Points, in no order, along strands that fork, close into loops and pass close to each other.
In the rows, 128 means zero.
Points whose rows are less than 150 apart are linked; no others are. Some points are linked to none.
<654>: [141 113 157 131 155 146 136 100 143 172 154 169  71 193  90 189 132 101
 134 119  88  79  74  76 155 163 172 144 198  91 117 142 153 121 110 127
 133 125]
<963>: [109 155  86 148 123 110 166 124 144 142 140 106  79 122  92 157 146 140
 155 155 141 122 157 142 121 100 148  85 152 118 115  83 133 150  83 102
 100 129]
<1109>: [113 112 169  84 112 109 144 182 113 131 125 120 136 106 144 118  98 123
  75 134 124 102 133 114  58 101  97 165  31 182  89 140 135 126 136 112
 182  90]
<110>: [126 127 143  93  89  89 171 125 153 178 135 155 109 168 119 146 100 159
 166 134 114 131 167 115 139 151 176 124  62 159  76  97 147 148  99 131
 142 123]
<1624>: [157 131 169 112 144  86  86  96 137 152 131 137 144 173 112 122  51 139
 101 115 117 112  78 123 136 149 129  88 118 145 141 156 126 104 162 157
 117 137]
<1628>: [110 109 180  89 129 109 139 147 116 151 113 156 129 164 107 123  90 154
  97 119 120  73 130  93  89 108  99 119  13 180  83 146 123 100 149 126
 152 107]
<348>: [182 131  91 124  62 125 133 122 159 126 120  88 157 103 137 149 114 143
 190 158 147 155 186 157  82 185 154 144 153 164 196 148 117 155  88  95
 134 122]
<552>: [145  95 111 119  84 173 148 111  86 114 106 123 152 104 128 125 128 149
 104 145 162 126 178  91 124 124 144 140 131 119 118 156  84 133 137 118
 159 124]
<762>: [149 109 138 102 180 142 105 115 114  53 108 123 184 152 162  66 134 103
 130  94  99 128 116 161 179 153 119 197  59 114 134 154 119 149 157 137
 130  83]
<631>: [108 106 142 147 105 118 121 103 167 172 166 184  70 131 122 162  92 125
 109  92  94 161  77  96 161 138 129 111 162 130  65 132 152 140 157 191
 144 160]
<600>: [133 166 143 137 109  96  93  97 130  99 100 105 129 122 143  90 119 113
 171 163 117 151 147 149  99 162 135  87 118 137 131  96 157 100  53  98
 125 119]
<223>: [106 113 100 138 104 117 163 109 121 147 144 179  72 102 111 170 121 154
  76 118 143 126 104  79 165  94  89 101 140 121  86 141 118 137 189 122
 133 139]
<1395>: [122 137 107 175 149 141 108 127  71 137 122  88 131 125 156 101 145  92
 127 108 103 127 124 183 145 107 108 132 125 126 102 100  93 159 162 139
 107 125]
<632>: [125 156 126 132 170 136 144 107 132 125 169 137 111 131 137 126 141  76
 155 140 102 135 114 142 101 172 133  90 197  96 159  73 140 102  84 147
 146 157]
<129>: [133 112 123 171 130 117 145 179 191 137  98  98 134  84 123 137 155 130
 173 163 170 138 142 169  47 116 142 124 219  92 207 140 118 153  50 126
  84 103]
<766>: [113 124 172 162 134 108 115 138 114  88 112 112 121 117 113  92 107 129
 101 156 107 138 178 118 120 140 171  80  59 121  99  95 190 135  77 106
 109 104]
<825>: [164 113  78 140  38 115 125 148 160 163 129  68 170  84 110 161 101 179
 144 156 180 133 161 122  82 135 156 135 158 153 187 161 122 152 100 113
 124 112]
<1595>: [ 88 113 185 133 118 121 134 157 116 161 140 158 107 140  80 133 126 136
 130 147 140  95 146 141  71  91  86 103 131 162 153  85 123  49 122  78
 111  82]
<1510>: [154 126  92 101 115 161 127  68  72 114 123  71 177 120 131 147 126 137
 129 168 161 111 168  94 127 154 170 128 141  92 151 166  93 139 128 116
 129 148]
<647>: [160 125 110 113 174 145 102 103  93  64 101 101 190 103 178 102 146  95
  97 106 109 162 106 146 180 160 128 164 122  90 146 146 116 154 175 127
 123 141]
<1408>: [ 74 121 112 178 136 148 132 184 136 131 135 136 119  55 125 116 171 118
 115 155 148 106 100 125  84  72 115 109 208  71 166 117 135 110  96 146
  87 124]
<1355>: [ 98 142  96 133  94 147 110 146  90 131 191 115 127  74 129 122 108 129
 113 116 125 152 113 140  94 124 101 124  89 136  84 147  73 121 193 241
 173 183]
<1030>: [150 117  69 150  60 118 109 155 164 138 149  83 179  74 143 139 114 165
 113 126 172 121 117 116  91 113 140 124 116 123 203 150 128 147 142 139
 102 128]
<521>: [129 105 144 135 126  85 114 162 150 179 170 141  97 157 116 137  97 138
 114 140 129 108 124 142  97 122 114 115 160 150 135 100 136  82 123  94
 117  89]
<269>: [ 84 140 128 137  97 114 113 110 157 119 155 139 104 119 108 111 132 129
 161 121 173 107 112 149  91 128  89 104 101 153 134  66 117  91 120 134
  99  98]
<927>: [ 83 141  82 133  86 161 128 147  95  97 183 129 110  61 133 121 137 115
 114 123 139 125 157 135  96 117  93  98  58 127  71 114 116 127 157 210
 143 137]
<473>: [ 77 101 103 174 110 174 145 192 126 156 129 152  93 103 111 137 156 116
 111 127 147  98 121 116 107  59  98 112 185 125 141 126 115 102 133 125
 100 110]
<1203>: [126 132 172 126 185 188 156 124 133 116  63 128 157 165 145 106 193  89
 130  98 133 110 129 164 107 126 114 198 182 112 197 145 107 140 105 134
 126 156]
<1630>: [127 120 179 121 201 176 106 108 106 106 105 136 132 152 125 137 210 103
 100 118 151 163 145 134 169  88 124 194 158 129  95 111 126 146 133  55
 152 127]
<87>: [ 65 127 168 159 129 108 119 154 158 174 131 169  68 136  79 133 154 118
 158 149 135 123 119 137 101  88 109  70 161 152 134  49 146  61  88  93
 112 117]
<378>: [125 117 190 149 156 128  64 123 116  64  95 122 141 103 118  93 189 102
 110 164 125 177 135 158 138 101 104 146 159 133 117  80 142  91  95  65
 129  95]
<416>: [149  94 141 116 175  62 120  71 148 137 147 156 108 181 129 119  85 125
 108 105 124 144  65 135 157 168 104 105 117 140  93 125 135 122 169 157
 121 112]
<1371>: [128 145 109  74 132 109 163 133 130  89 112 143 118 104 137 123  93 188
  96 138 114 150 151  84 131 118 137 128  31 124  60 143 167 164 131 130
 175 162]
<1545>: [130 166 150 105 209 147 137 108 115 113  97  87 166 146 151 110 178 100
 123 135  96 136 107 163 115 142 126 173 203 112 177 132 127 114  95 120
 166 177]
<1633>: [134 105 123  96 118 160 136 100 103  67 172 180 136 109 134  89 118 108
 130 190 134 156 180 118 112 165 133 137 133 119 130  96 138  81  89 121
 139  91]
<793>: [141 152 128 115 163 123 119  84 131 140  85 136 124 156 159 157 204 126
 122 128  87 176  86 136 166 133 109 177 234 103 119 140 124 145 162  65
 171 162]
<1088>: [137  96  90 151  88 167 143 194 123 136 107 105 131  67 158 135 115 160
 101 124 123 142 143 129 144 107 117 161 172 117 108 160 132 160 150 103
 135 144]
<336>: [195 130  82 107 100 121 147 130 118 114 124  78 155 128 120 142 122 143
 189 111 133 155 175 160 124 179 159 147 121 155 151 126  96 194 114 106
 126 123]
<1401>: [ 99 112 142 124 128 127  83 140 100  50  73 100 186 114  97  72 168 115
 158 153 122 124 166 146 116  77 118 138  54 120 114 123 119 140 121  72
 125  66]
<943>: [146 113  65 104  91 140 129  92 101  81 109 129 149  69 121 123 155 158
 114 186 164 154 169 108 102 129 123 129 141 112 126 134 100 133 145  79
 143  83]
<1330>: [ 93 152 125 115 198 140 140 111  82  85  95 171 127 149 125  96 144  98
 135 129 117 102 117 125 158 110  85  93  82  92  85 111 125 116 157 164
 114 148]
<699>: [131 106 119 142 107 173 151 187 203 177 101 144 119 108 140 138 130 135
 145 153 163 133 122 158  68 128 133 159 224 144 195 147 125 137  84 140
 103 124]
<137>: [128 119 169 100 140 166 197 163 140 141 131 202 125 152 121 106 112 152
 167 132 140 132 173 114 137 130 170 167  98 159 133 140 144 104  94 127
 136 137]
<1061>: [152 142 107 176 138 124 145 120 171 126 135  64 133 106 120 167 177 107
 185 139 133 109 127 167  71 138 152 113 203  73 212 125 116 147  61 120
 109 100]
<1358>: [154 128 155 123 177 155 163  93 172 136 155 133  91 187 123 194 174  90
 124 133  82  84  97 115 111 156 156 165 206  89 156 119 173 110  77  97
 154 137]
<16>: [130 124 139 184 104 111  98 117 112 144  98  77 139 170 119 139 150 122
 135  91 123  93 145 129 164  94 147 139 108 164 122 119 109 169 139  75
  85  82]
<180>: [155 122 138 114 141 165 188 129 110 157  94 158 146 169 135 119 117 142
 182 107 139 118 160 130 150 152 154 178  79 153 143 161 106 153 123 150
 124 139]
<1508>: [113 121  91 147  77 114 132 137 125 161 145 140  85 101 149 183 124 162
  72 109 110 159  76 112 156  68  73 120 153 142  79 160 106 136 202 133
 164 182]
<1215>: [137 122  63 139 110 157 153 165 177 156 166  82 123 110 124 168 116 135
 168  85 146 102 123 141 141 148 178 146 163  98 161 127 122 169 137 174
  94 150]
<182>: [160 122 115 143 127  99 160 174 140 144 162  98 142 130 120 124  89 140
 141 161 113 146 186 138  95 165 194 115 115 118 157 104 167 125  62 110
 122  99]
<306>: [129  95 154 109  99 136  96 158  91 110 129 151 142 135 149  85  97 127
  90 115  95 133 131 117 116 113  81 172  56 177  82 155 110 110 173 138
 169  76]
<217>: [161 142 184 155 137  97  89  72 166 141 110 106 109 184 119 160 138  78
 112 106 111 126 120 113 130 171 155 131 160 129 132 118 173 119  86  63
 126 110]
<992>: [132 139 152 123 117 124 118 120 105  81 125 102 139  90 104  79 114 128
 159 183 121 131 190 121  98 146 168  92  71  93 133  87 152 103  59 119
 134  97]
<1479>: [103 154 153 134  55 109  82 147 156 143 131 139  98  77 100 130  97 158
  69 129 160 119  72  97  83 140  76  48 122 153 134 133 147  73 155 151
 149 169]
<800>: [115 128 175 122  94 151 141 168 146 166 153 164 110 126  77  88  85 150
 163 116 169  95 148 149  73 147 129 108  99 178 184 117 118  78  97 174
 134 136]
<92>: [138 156 107 108 174 100 129  43  56 139 128 116 120 179 131 146 146  75
 152 125 102 141 126 162 147 133 101  84 105 130  65 134  82 156 154 200
 157 166]
<686>: [145 156 101 120 136 111 137  79  99 154 142 107 113 146 135 155 119 113
 167 101 103 148 108 136 165 146 122 121 124 128  86 125 108 163 164 181
 135 168]
<1486>: [ 82 143 122 152 116 159 104 148  99 103 196 119 115 105 126  91 105  93
 132 100 115 120 140 149 111 133 136  91  45 138  92 105 124 126 147 245
 112 143]
<204>: [110 151 100 165 153 147 125 157 105 117 113  68 154 100 128  95 150 109
 154 108 130  98 143 174 106  92  93 126  81 106 139 122  72 142 135 179
  96 102]
<703>: [125 171  84 116 179 154 168 125 117 150 147 105 127 122 141 156 147 101
 161 149 144 123 147 153  97 157 163 112 194  88 173 109 113 144  90 174
 139 184]
<1414>: [160 115  58 123 117 138 177 196 155 129 158 110 136  73 165 145  96 168
 110 146 131 169 146 147 112 145 127 146 156 125 139 138 131 162 131 134
 150 142]
<1263>: [174 101 150 105 201 143  77 106  85  66 114 126 174 131 141  99 137 107
  69 145 110 185 119 136 183 133 128 166 132 101  98 139 114 130 149 102
 133 110]
<426>: [126 110  69 135 119  92 124 121 120 118 141 108 137 107 146 135 127 132
  74 126 137 103 110 132 143  82  94 112 121 116 137 139 114 132 170  90
  89  84]
<598>: [156 125 124  84 172 126 146 118 107  67 129 132 152 101 151 105  74 143
 136 137  87 191 156 126 166 183 184 130 100 111 110 143 155 156 110 139
 156 159]
<517>: [157 103 111 155 101 107  85 140  88  99 154  40 154  77 142 133  92 114
  84 138 133 140 142  87 156 153 156  69 123  96 132 144 147 143 163 118
  98 117]
<596>: [ 80 139 160 171 150 199 159 140  98 149 118 182  76 161 141 160 207  66
 161  93 104 110 131 117 148 111 100 152 193 124 122 112 125 126 123 115
 128 163]
<1484>: [119 150 122 132 118 175 122 155 104 148 161  95 152 111 136 113  90 143
 110 110 135 107  98 153 111 121  96 113 120 125 132 156  89  94 178 221
 147 156]
<399>: [163 117 115 124 118 150 117 137  83 123 180  63 152  96 160 138  79 106
 127 108 128 116 156 107 150 162 177  98 113  95 138 156 115 132 149 182
 111 154]
<1291>: [161 136  78 111 130 142 192 134  96 139 122 117 140 131 128 147 106 163
 130 129 156 114 152 106 161 118 129 153  71 104 106 172  92 181 166 162
 161 161]
<218>: [144 118 108 174  96 139 123 200 125 198 119  84 132  98 150 141  95 173
 113  95 118 136  98 139 127  87 122 169 163 145 129 184 115 152 162 150
 149 160]
<412>: [130 130 144 115 115 123 112 135 167 152 190 141 130 138 111  90  92 127
 181 149 149 116 139 174  84 156 170 124  97 150 205 100 127  86  47 172
 126 109]
<705>: [139 148  20  83  69  92 143  84 146 144 138 100 134 112 117 170 142 185
 144 139 170 110 129 129 110  96 102 114  90 127 150 151  82 164 161 121
 125 123]
<440>: [127 100  76 103 157 129 174 116 115  85 112 154 113  97 100 139 178 144
 104 200 162 146 169 116 111  96 106 128 164  84 105 127 111 119 116  47
 135  96]
<895>: [ 94  80 123 117 136 182 163 133 133  93  72 187 151 134 149  98 175  93
 181 110 161  91 126 152 100 116  74 153 114 115 177 119  83 131 142 147
 102  98]
<728>: [124 113  92 124  72  78 107 135 147 154 146 130 130 137 122 148 134 151
  82 132 153 106  99 111 104 114  99 120 127 163 143 133 113  99 157  80
 107  78]
<1218>: [ 93 134 110 167 160  94 161 174 141 137 137  94 132  65 109 114 142 123
 146 157 162 103 105 139 102  60 124  94 149  76 186 114 116 120  89 112
  75  99]
<441>: [131 133 156  99 165 100 150  64 157 154 124 205  93 182 116 152 104 129
 138  80 120 133  61 103 188 159 103 126 118 110 113 135 130 125 169 148
 141 150]
<726>: [131 118 207 102 208 151 112  88  94 118 115 160 122 214 104 123 176 103
 120 105 128 129 115 120 146 113 112 174 141 138 127 131  96 116 137  89
 147 128]
<476>: [132 136 121 128 103 137 124 158 130 146 190  81 148 118 128 142  69 139
 121 106 143 102 110 117 128 140 173 123  79 126 143 160 114 130 151 205
 128 163]
<1200>: [113 136 127 121 122 107 169 151 187 180 122 152  72 140 100 155 105 168
 111 139 148 111 104  80 140  97 143 108 143 109  82 121 182  97 115  92
 125 142]
<954>: [108 142 126 148 127 117 130  84 126 172 163 161  81 156 117 178 137 106
 141  96 119 140  96 108 188 139 122 103 173 132  67 132 113 180 184 210
 151 197]
<1039>: [138 129 139 126  92 119  97 102 109 108 144 106 186 128 136  88 100 113
 161 108  98  92 153 128 123 165 161 148  32 148 129 131 120 152 129 115
 115  56]
<339>: [146 126 116 144 120  87  73 127 106 109 142  89 147 104 139 124 103 131
  48 150 140 125  95  98 141 108 113 102 125 106 122 146 154 111 168 129
 101 118]
<1309>: [185 114 105  98 161 137 192 112 108 130 128 136 164 152 142 139 120 142
 145 116 118 136 153 138 168 158 162 193  91 107 139 166  85 180 155 150
 156 127]
<1615>: [148 145 182 104 129 111 136  93 150 176 125 190 124 179  88 141  82 155
 168  83 104 124  75 105 194 166 152 131 139 146 140 180 133 122 144 149
 155 169]
<1178>: [140 131 108 138  74 137 153 173 161 181 117 113 116 114 126 138 115 167
 126 155 170 131 142 121  70 113 125 148 185 150 153 154 132 122 115 116
 141 127]
<902>: [118 132  98 131  99 120  84 111 110 103 151  89 143 103 140  97  95 120
 127 102 118  94 154 133 120 156 143  94  30 130 105 128 134 151 136 194
 112  93]
<948>: [155 130  75 140  84  65  99 146 170 151 157  67 112 105 132 200  80 180
  67 115 130 152  60 109 126  79 121 113 146 109 105 169 140 158 174 137
 152 159]
<1441>: [128 159 156 126 167 112 107  68  99 101  94  94 139 172 111 113 163  95
 135 123 142  84 110 136 127 109 105 110 118 108 119  99 117 109 118  98
 116 126]
<1341>: [141 140 115 146  48  88  74 138 182 158 153 125 111 105 139 150  91 183
  64 133 147 156  76 103 101 142 116  92 165 161 144 143 157  84 152 130
 157 145]
<668>: [144 125 113 127 153  64 103  69 129 114 112 140 113 135 158 138 123 128
  99 124 108 160  69 141 167 133  84 126 160 127  99 122 132 139 162 124
 143 139]
<1098>: [168  83 158 108 135 107  70  82 115  91 118 152 140 147 142  91 133 135
  87 141 112 179 121 121 152 130 113 180 108 153  79 138 131 138 162  81
 140  93]
<320>: [138 135 122 136 187 102 122  99 117 119  98 153 136 136 153 157 153 115
  95 107  91 154  62 129 201 117 106 167 180  75  99 153 120 142 181 122
 148 156]
<1598>: [ 90  97  92 132 152 147 165 153 112 107 127 135 142 107 137 115 159 101
 166 137 163  87 135 175  82  92  74 148  81 119 165 113  64 128 149 163
  84  60]
<63>: [ 90 105 125 154 200 120 131 153 130  80 126 144 102 108 156 115 153  90
  81 140  84 186 118 159 156 113 110  95 160 113  88  76 173 133 119  86
 106 134]
<556>: [155 128  73 104 136 135 151 160 141 109 123 112 179 115 167 115  94 177
 146 138 130 154 128 169 102 133 109 173 126 151 158 151 113 141 137 153
 149 121]
<755>: [113 131 136 166 122  87  85 102 164 100 107 122 116 102 137 103 142  93
  95 100 153 124  94 126 155 125 117  65 137 112 126  89 176 114 126 125
  67 130]
<1516>: [118 141  88  71 127 105 141 104 106  98  68 114 145 128 134 118 123 158
 122 152  89 147 136 117 136  88  99  93  61 121  49 151 151 180 161 140
 179 154]
<472>: [ 81 145 137 131 116 148 142 108 114 130 130 213  68 122 144 152 202  82
 130 132 127 133 133  96 142 134 105 120 218 120 111  88 135 112 127  95
 128 153]
<427>: [156 119  97  74 116 159 114  99  96  31 132 144 160  80 134  95 152 122
 110 189 124 178 170 140  95 181 119 126 167 113 150 122 101 111 104 106
 149  84]
<26>: [126 145 132 109 172  83 134 131 177 135  99 155  98 164 127 117 124 158
 111 152 142 130  99 121 151 130 122 106 132 114  98 107 175 110 114  88
  99 136]
<470>: [ 55 146 146 156 106 126 120 192 193 171 130 160  71 110  79 138 152 155
 155 131 143 105 101 162  94  92  96 100 171 160 135  90 134  84 126 152
 107 149]
<1605>: [ 90 125 165 151 103 170 115 116 114 127 142 166 110 136 124  97 126 108
 153 115 141  97 168 110 134 130 118 112 118 153 134  81 110 115 106 124
 114 109]
<1396>: [104 117 118 131 154 118  91 145  96  70  79 106 145  90 130  71 176 121
 134 151 119 160 133 165 141  73  81 139 124 143 112 119 134 125 125  78
 101  73]
<1455>: [107 117 144 128 137 138 169 166 150 164 149 209  84 127 136 169 103 152
 108 113 110 129  86  81 165 108 120 122 140 115  88 148 142 122 175 165
 136 170]
<884>: [124 125 131 125 108 128 169 160 107 155 112 134 129 145 105 147 126 171
 112 107 155  74 153  78 153 100 129 111  46 119 102 160 120 148 162 139
 124 139]
<20>: [112 124 111 149  90 114 124 164 160 134  72 138 123 116 145 124 161 145
 152 110 142 146 136 130 156  95 126 153 152 164 134 133 136 146 128  40
 102 126]
<1260>: [110 134 117 132 154 157 157 121 152 128  64 119 147 136 156 114 188  99
 170  81 153  94 125 192 118 135  73 174 148 123 195 117  85 152 126 139
  97 141]
<118>: [173 153 139  81 168 119 111  24  92 100 111 110 159 135 152 149 153 113
 125 108  74 182  96 141 167 192 107 163 154 125 110 163 110 163 147 115
 196 193]
<787>: [119 117  93 144 135  90 149 151 137 186 162  90  94 127 128 186 104 162
  74  98 108 130  73 105 136  67 101 109 121 122  72 173 140 161 178 159
 154 147]
<103>: [161 138 133 103 171 134 153 149 153  84 101 121 168 135 136 107  96 144
 149 130 122 167 154 138 157 159 192 156  88 109 144 141 150 170 103  92
 126 133]
<568>: [143 164 106  99 159 150 144  83  60 123 156  77 152 129 134 138 133  91
 149 150 142 112 142 123 123 166 160 113 165 107 143 133 100 118 106 156
 133 161]
<1033>: [152 164 172 131 124 122  94 123 121 192 120 130 137 183  86 152  72 151
 140  68 105 104  58 135 157 152 121 105 139 139 148 174 106 135 180 175
 136 180]
<671>: [101 165 145 141  95 128 102 137 137 147 144 138  99 109 115 128 108 141
 106 132 152 125 102 103 133 128 126  67 136 133 110 109 136 103 139 166
 117 164]
<255>: [122 143 192 100 213 138 133 111 141 112 101 150 120 200 109 125 150  99
 123 151 118 123 123 128 133 132 135 155 158 110 151 101 140  88  87  91
 149 133]
<1468>: [137 125 144 149  91 114 128 165 136 148 175 124 112 115 130 111  96 140
 173 155 113 153 188 178  69 144 172 144 104 156 173  91 152 102  40 143
 149  81]
<838>: [103 124 180 124  92 186 128 122 108 156 146 197 117 139 113  86 104 112
 145  92 151  94 157 136 111 141 109 119 117 171 151 140 112  76 115 176
 123 130]
<263>: [150 131  88 113 100  96 132 102 138 120 178 139 112 100 140 151 112 139
  97 182 130 179 145 128 113 149 113  93 152 137  97  97 141 100 120 111
 149 112]
<1490>: [ 99  90 174 144 187 134 115 154 107 111 111 164 117 145 139  94 149 101
 100 157 121 170 138 138 146  93 101 134 135 143 104  77 154  78 122  85
 111 104]
<684>: [147 121 194 122 170 138 147  91 146 118 159 123 122 211 111 110 130  74
 133 105  96 108 132 152 119 150 170 166 126 119 177  94 158  96  56  85
 154 119]
<1108>: [151 105 164 153 123 112 118 171 128 160  84 103 172 153 140 119 144 149
 127 108 118 115 160 115 149 109 184 168  90 167 123 139 120 157 123  77
  97  69]
<375>: [120 107 163 112 159  87 155 150 138 144  93 149 129 177 108 126 113 154
  99 102 107 100 116 109 161  95 123 131  48 138  93 141 131 141 174 119
 108 120]
<567>: [114 109 145 129  94 196 151 118 118 132 131 210  93 113 133 137 177  98
 118 128 151 106 136  85 136 150 129 149 236 123 164 115 132  92 112 125
 136 125]
<1137>: [109  92 183 111 122 121 178 128 132 173 132 192 120 181 108 123 106 130
 162 121 116 137 166 115 144 129 140 170  56 184  96 107 124 116 110 105
 128 102]
<123>: [125 108 122 109 181 152 150 143 130  85  88 154 126 109 124 131 199 131
 117 157 163 158 154 139 156  95 133 178 168 109 132 117 109 142 110  56
 115 115]
<1269>: [137 132 118  89 135 157 148 148 136 122  96 143 166 150 152  91 102 166
 161 137 139 121 152 135 116 137 112 157  64 147 164 157 102 135 114 174
 146 132]
<492>: [124 127 131 138 117 111 143 174 145 186  70 150 112 149 112 158 149 181
 115 135 119 129 128 117 158  68 121 150 156 143  95 166 148 144 132  43
 120 135]
<1224>: [ 99 145 150 117 141 114  89 110 127 140 150 160  82 142  68 136 111 136
  82  94 149 103  72 126 112 135 109  29  87 149  91 128 111  89 209 234
 127 166]
<491>: [146 131 138 127 130  96  69 126 128  32  96  72 194 117 127  88 181 103
 164 143 114 141 147 140 116 121 120 146  72 124 157  96 132 169 124  61
  98  47]
<1460>: [ 72 127 119 171 131 195 139 168  87 173 123 163  89 133 115 165 201  80
 155  92 142  69 122 124 130  76 101 110 207 129 138 109  86 124 145 131
  83 138]
<395>: [130  98 158 129 109 123  95 136 111 100 108 161 140 113 167  81 128 137
 122 106 130 154 121 144 137 112  85 184 115 169 110 121 123 111 174 101
 134  98]
<639>: [ 90 113 161 147  91 174 162 115 139 133 100 181  97 107 106 115 167 112
 159 133 180 106 155 103 121 131 118 138 174 136 164 107 130  92  89  99
 108 128]
<1084>: [167 138 139 141 141 136 129 137 148 105 116  82 154 130 121 136 131 134
 138 156 124 151 157 114 134 172 211 130 126 105 176 131 179 135  78  66
 111 106]
<1129>: [107 127 157 145  97 139  89 102 114 114 145 121 126 108 146  89  84 100
  93 127 116 154 119 110 152 167 147  90 123 127  97 135 164 115 113 146
 129 153]
<1289>: [148 134 118 130 104 102  56 106 109  90 100  63 198 138 121 133 152 119
 146 128  99  95 145 123 126 133 143 117  48 131 145 118 132 158 144  90
  92  53]
<121>: [128 160  94 120 131  94 153 151 199 131  88 153 120 138 134 153 140 138
 145 136 124 128 117 138 144  95 130 148 179 123 145 102 184 127 105  61
  91 138]
<8>: [145 176 137 130 110 126  78  70 123 104 134 103 142 109 136 118 108 109
 144 143 124 171 127 122 140 203 149  71 164 126 140 125 157 109  86 119
 137 174]
<149>: [163 130 177 103  68 107 107 135 158 163 161 101 185 145 146 104  42 153
 144 126 113 137 129 116 150 164 193 139  69 175 158 179 147 121 100 144
 135 148]
<725>: [ 76 145 137 157  90  92 103 180 171 160 164 113  85 108  80 111 127 151
 121 136 147 115 109 156  66  84 111 110  93 174 111  67 134 101 136 146
 101 117]
<1591>: [131 123  90 137 108 149 125 190 183 134 177  75 153  82 123 143  93 145
 129  96 181 111 104 123 100 145 161 131 152 117 190 158 127 132 154 203
 111 158]
<1429>: [167 139 119 120  94  99 106 134 135 142 146  86 178 137 142 113  98 146
 166 109 112 123 145 142 138 168 163 147  94 149 152 146 138 157 119 136
 113 125]
<189>: [103 115 115  93 116 157 152 111  89  93 194 214 123 125 142  97 118  94
 144 153 127 135 185  94  97 148 118 131  94 148 107 111 123  79 114 198
 155 103]
<966>: [146 119  73 126  63  78  78 113 155 134 156  83 139  98 150 167  91 160
 111 135 139 164 105  98 138 140 121  88 161 128 138 148 131 126 166 123
 150 182]
<795>: [167 114 147  95 138 136  98 138 111 101 112 121 188 155 141  81  94 144
 114 127  87 129 127 138 136 123 106 193  57 143 112 187 108 126 163 157
 152  77]
<689>: [146 179 172 115 200 140 116  76 117 113  88 109 132 156 149 138 199 114
 116 139  68 162 102 150 107 136 128 153 217 120 115 134 154 134 107  87
 189 199]
<115>: [125  99 173 170 130 109 108  98 113 108 115 137 112 134 133 102  89 105
  85 124 124 152 139  95 161 150 185  68 103 126  93 135 191 136  94 140
  95 101]
<688>: [134 163 143 113 163 156 142 100 164 154 128 170  93 174 126 166 152  97
 161 122 112 102 109 155 106 174 136 149 211 116 175 114 137  94  62 145
 161 168]
<822>: [ 91 127  98  85 163 117 147 139 107 101  83 150 135 141 141 114 144 144
 114 143  99 126 107 140 153  81  58 120  69 129  57 138 123 119 164 131
 145 144]
<100>: [139 136 110 183 145 150 138 152 160 153 154  76 111 142 119 149 148  89
 158  90 135  65 110 154  97 141 163 146 189  96 199  98 126 126  99 120
  86  99]
<640>: [137 147 111  80 105  90 164 124 158 125 154 143  98 121 130 144  81 175
 149 137 114 175 155 110 128 164 163 125  57 167  69 116 161 172  98 141
 167 179]
<175>: [139 125 148 159 140 117  83  87  89 133 112  95 112 152 137 108 133  96
 114 105 130 110 135 132 156 117 104 102 108 138  79 101 122 148 137 112
 112 114]
<850>: [129 140 104 178  99 173 126 125 126 157 164  61 109 129 127 173 140  96
 173  95 150  72 142 106 133 155 189 127 177  87 176 146 119 154 111 154
  87 122]
<685>: [147 120 162 141 136 132 118 133 154 162 143 147 114 169 129 154 107 124
 122 117  98  88 114 109 163 150 182 146 151 108 146 144 156 120 118 129
 103 113]
<1394>: [128 134 110 136  99 124 170 154 145 172 121 128  95 126 101 181 124 170
 116 146 117 126 141  74 154  73 158 123 138 125  77 158 162 161 111  72
 144 156]
<1172>: [ 87 151 146 122 175 165 143  93  47  75 128 173 121 141 139 109 161  79
 137 152 105 124 186  98 133 116 119 110  83  98  77 118 118 127 121 196
 135 140]

A fork is a point with three links, a tip a point with one. Leave the first point through the second and follow the links. Name the first fork or tip that comes.
<954> / <631> => <1129>
<685> / <654> => <943>
<1172> / <1330> => <180>
<1341> / <966> => <92>
<476> / <399> => <1605>

A piece is all that can be reached along the links. How many separate loops has the piece of each point below (a circle has one, a figure eight two, a Y none), and how many tips (points with one link)?
<850> => loops 2, tips 4
<92> => loops 1, tips 1
<1260> => loops 1, tips 2
<1291> => loops 1, tips 2
<943> => loops 0, tips 3
<20> => loops 1, tips 0

Name the points in between on the shortest way along the links from the first point to the second, in order.
<825> / <1408> => <1030> > <1591> > <476> > <399> > <517> > <339> > <426> > <728> > <521> > <1595> > <87> > <470> > <725> > <269> > <1605> > <639> > <567> > <472> > <596> > <1460> > <473>
<110> / <795> => <1137> > <137> > <180> > <1309> > <1291> > <884> > <375> > <1628> > <1109> > <306>
<684> / <685> => <255> > <726> > <1630> > <123> > <440> > <943> > <552> > <1510> > <568> > <703> > <632> > <688> > <1358> > <654>
<1341> / <686> => <966> > <948> > <787> > <1508> > <223> > <1455> > <631> > <954>
<598> / <87> => <103> > <1084> > <182> > <1468> > <412> > <800> > <838> > <1605> > <269> > <725> > <470>
